Each row is a point on a landscape with many valleys, with its height.
From any point a ball takes the steepest step (drop divided by distance) to one of its 5 nearest points. It stops when none of these is lower. Distance is the straight distance between rows; heights are no part of it.
Loso h=4.41: 101  88 122  95  99  99 114 130  92 100
ful h=1.85: 121 137  50  89 113 110  79  33  88  65
Famu h=2.23: 104  87  87 100  89  99  72  97 116 121
Neve h=2.98:  81  83 114 113  82 100  93 125 114 114
sular h=4.13: 105  86 122  77 110  94 113 133  91 106
Fus h=2.80:  78  97  99 122 103  94 113  84  99  93
miz h=1.25: 125  98  72  86  98 109  61  82 101 113
Loda h=0.77:  71  94  88 143  83 106  98  73 103 104
lut h=0.23:  72  89 111 131  84  98 108 113 106 106
Tabiz h=1.69:  99 105  88  98 122  89 120  83  94  84
mosif h=2.21:  78 100 119 128  95  97 125 106  94  88
lifo h=1.01:  69  90 122 129  85  98 117 124 104 108
bap h=1.00:  63  88 128 137  73 100 113 126 112 108
bepuf h=3.09: 102  90 138  81  92 104 111 153 106 115
Naf h=1.88: 111 113 103  70 135  85 126  98  83  79
buno h=0.24: 130  92 113  51 121  90  95 137  93 106
somu h=3.70:  95  87 102 105  91  99  87 113 111 116
puzu h=1.09:  67  83  98 141  71 100  90 100 120 113
ged h=1.91:  78  93  83 134  61 116  68  75 113 114
nur h=4.22: 103 111  60 111  91 117  76  47  93  89
Bako h=0.89: 138 101  67  78 102 109  63  83 103 110
Zup h=2.93:  97  86 110  94  87  94  82 126 124 124
deki h=2.99: 111 103  80 105 110  99  90  75  91  98
dadiv h=1.38:  71 103 137 129  83 102 141 128  99  91
Zifa h=2.71:  86  95 136 106  93 104 125 138  95 101
pupu h=2.60:  74 110  80 135 102  97 108  54 101  84
Bulu h=1.72: 110  99  95  87 114  93  94 109  99 105
Rin h=2.26: 117  91 109  73 113  94  99 132 105 109
gibuf h=1.24:  69  87 143 118  65 102 114 149 113 118
kige h=1.62:  80  91 122 118  89 100 121 119  95  99
zepet h=2.95: 104  88 128  73  91  94  95 146 117 125
letip h=5.41:  96  97  80 112  97 101  80  80 105 107
larat h=1.19: 120  98  84  88 109 101  77  90 100 109
vizug h=3.27:  91 118  69 123  93 105  96  46  95  85
vazar h=2.30: 124 121 108  49 142  88 133 108  84  78
Dunus h=1.99:  88  98 147  96  79 108 121 156 101 112
pamol h=3.51: 101  90 106  99 107  93 103 115  98 103
fopuf h=3.19:  68  94 100 142  91  99 110  84 106  99
fer h=1.46: 114 105  84  86 129  90 106  82  90  88
rulog h=4.92:  85  94  82 127  87 101  85  80 100 105
pubu h=0.07: 116  93  91  80 106  97  76 111 111 117
sol h=4.66:  92  92  84 118  79 109  71  84 110 118
losub h=1.49:  84  91 143 100  71 102 116 153 112 120
Nife h=3.64: 109  94 115  83 117  94 123 121  90  94
geno h=3.80:  52  98  97 160  83  98 118  72 101  88
tar h=5.02:  87 101  77 128  93 106  90  61  97  93
zuz h=1.36: 122 123  81  69 141  80 107  81  88  78
Pemaz h=1.22: 111 126  73  91 133  88 107  58 100  73
turu h=1.33: 136 114  63  85 111 112  66  58  90  93
sem h=3.47: 113 103 132  73 120 101 135 131  86  94
Lapi h=1.60:  57  94 122 143  82 101 131 109 100  97
gor h=1.50: 128 121  59  85 111 105  78  47  87  78
sapo h=2.62:  81  85 129 103  70  95  95 140 135 125
verip h=1.40:  79 104 156 120  77 113 144 145  95 105
Nofik h=1.26:  65  96 144 128  74 110 135 138  98 101
sis h=0.94: 103 129  68 101 120  90 102  47  96  74
las h=2.43: 123 108  67 101 103 108  76  61  92  99
difet h=0.80: 127  91  91  69 113  95  83 117 103 111
Goser h=1.90: 136  99 100  58 133  88  92 113  91 105
pili h=3.46:  92 100 119 106 108  95 130 117  94  94
bev h=2.75:  95 107 134  93  98 104 139 127  88  90
rov h=2.63: 125 114 120  49 141  91 132 116  80  84
duba h=1.39:  59  85  87 146  52 115  72  75 120 116
Muk h=1.98:  88 106 139 106  93 104 140 135  91  95
velan h=1.92:  78  90 103 126  94  96 106 100 102 102
nelo h=2.02: 150  93 104  41 129  89  80 131 103 116
pizez h=1.66: 107 109  95  90 124  91 115  89  93  84
sog h=3.07:  93 111 117  94 113  93 134 108  91  80
Lom h=1.47: 100 120  66 107 112  98 103  51  96  77
Papun h=0.69: 131  99  81  77 110 103  67 102 103 115
vad h=5.69: 104 100  70 114  87 116  70  67  99 102
bubos h=1.70:  85 113  83 114 114  90 114  65 101  80
ror h=2.53: 110 108 121  73 121  94 137 115  86  83
Kuga h=7.05: 103  99  69 111  68 124  52  66 105 103
Pif h=0.78:  77  88  91 135  58 113  68  84 122 125
deze h=7.43: 122 102  62  95  82 124  48  64 102 100
bip h=3.00:  86  88 117 110  92  97 103 125 104 109
seg h=2.73:  92  94 101 107 110  93 113  99  95  92
ruvab h=1.61: 123 106  96  71 135  88 107  96  86  89
Rimiz h=1.48:  80  98 149 109  73 111 129 153 105 113
Pipo h=2.81: 145  98 107  43 139  89 102 122  85  99
vifi h=1.05: 142 105  66  73 117 103  64  77  94  98
Lok h=1.29: 121 120  72  80 132  90  98  68  94  79
marug h=2.20:  93  87 131  93  79  97  96 144 118 122
bur h=7.51: 140 113  57  86  85 129  48  53  92  80
busi h=1.52: 127 100  80  83 119  99  91  84  94  98
bel h=2.72:  76  85 114 117  67 100  88 124 131 133
Mipib h=1.20: 137 117  68  76 128  95  84  67  89  87

For each start below, name the point where the ball stops.
sol -> Pif
sem -> sis
Mipib -> pubu
Fus -> lut
letip -> pubu
sog -> sis
bepuf -> lut
rov -> sis
deki -> pubu
bel -> lut
deze -> pubu
zepet -> lut
sular -> buno

Two balls start at each pair of points below. Name the first point that both come to, or write none.
bur, vad -> turu
Zup, pamol -> none
busi, gor -> pubu
Rimiz, pili -> lut
Zifa, Dunus -> lut
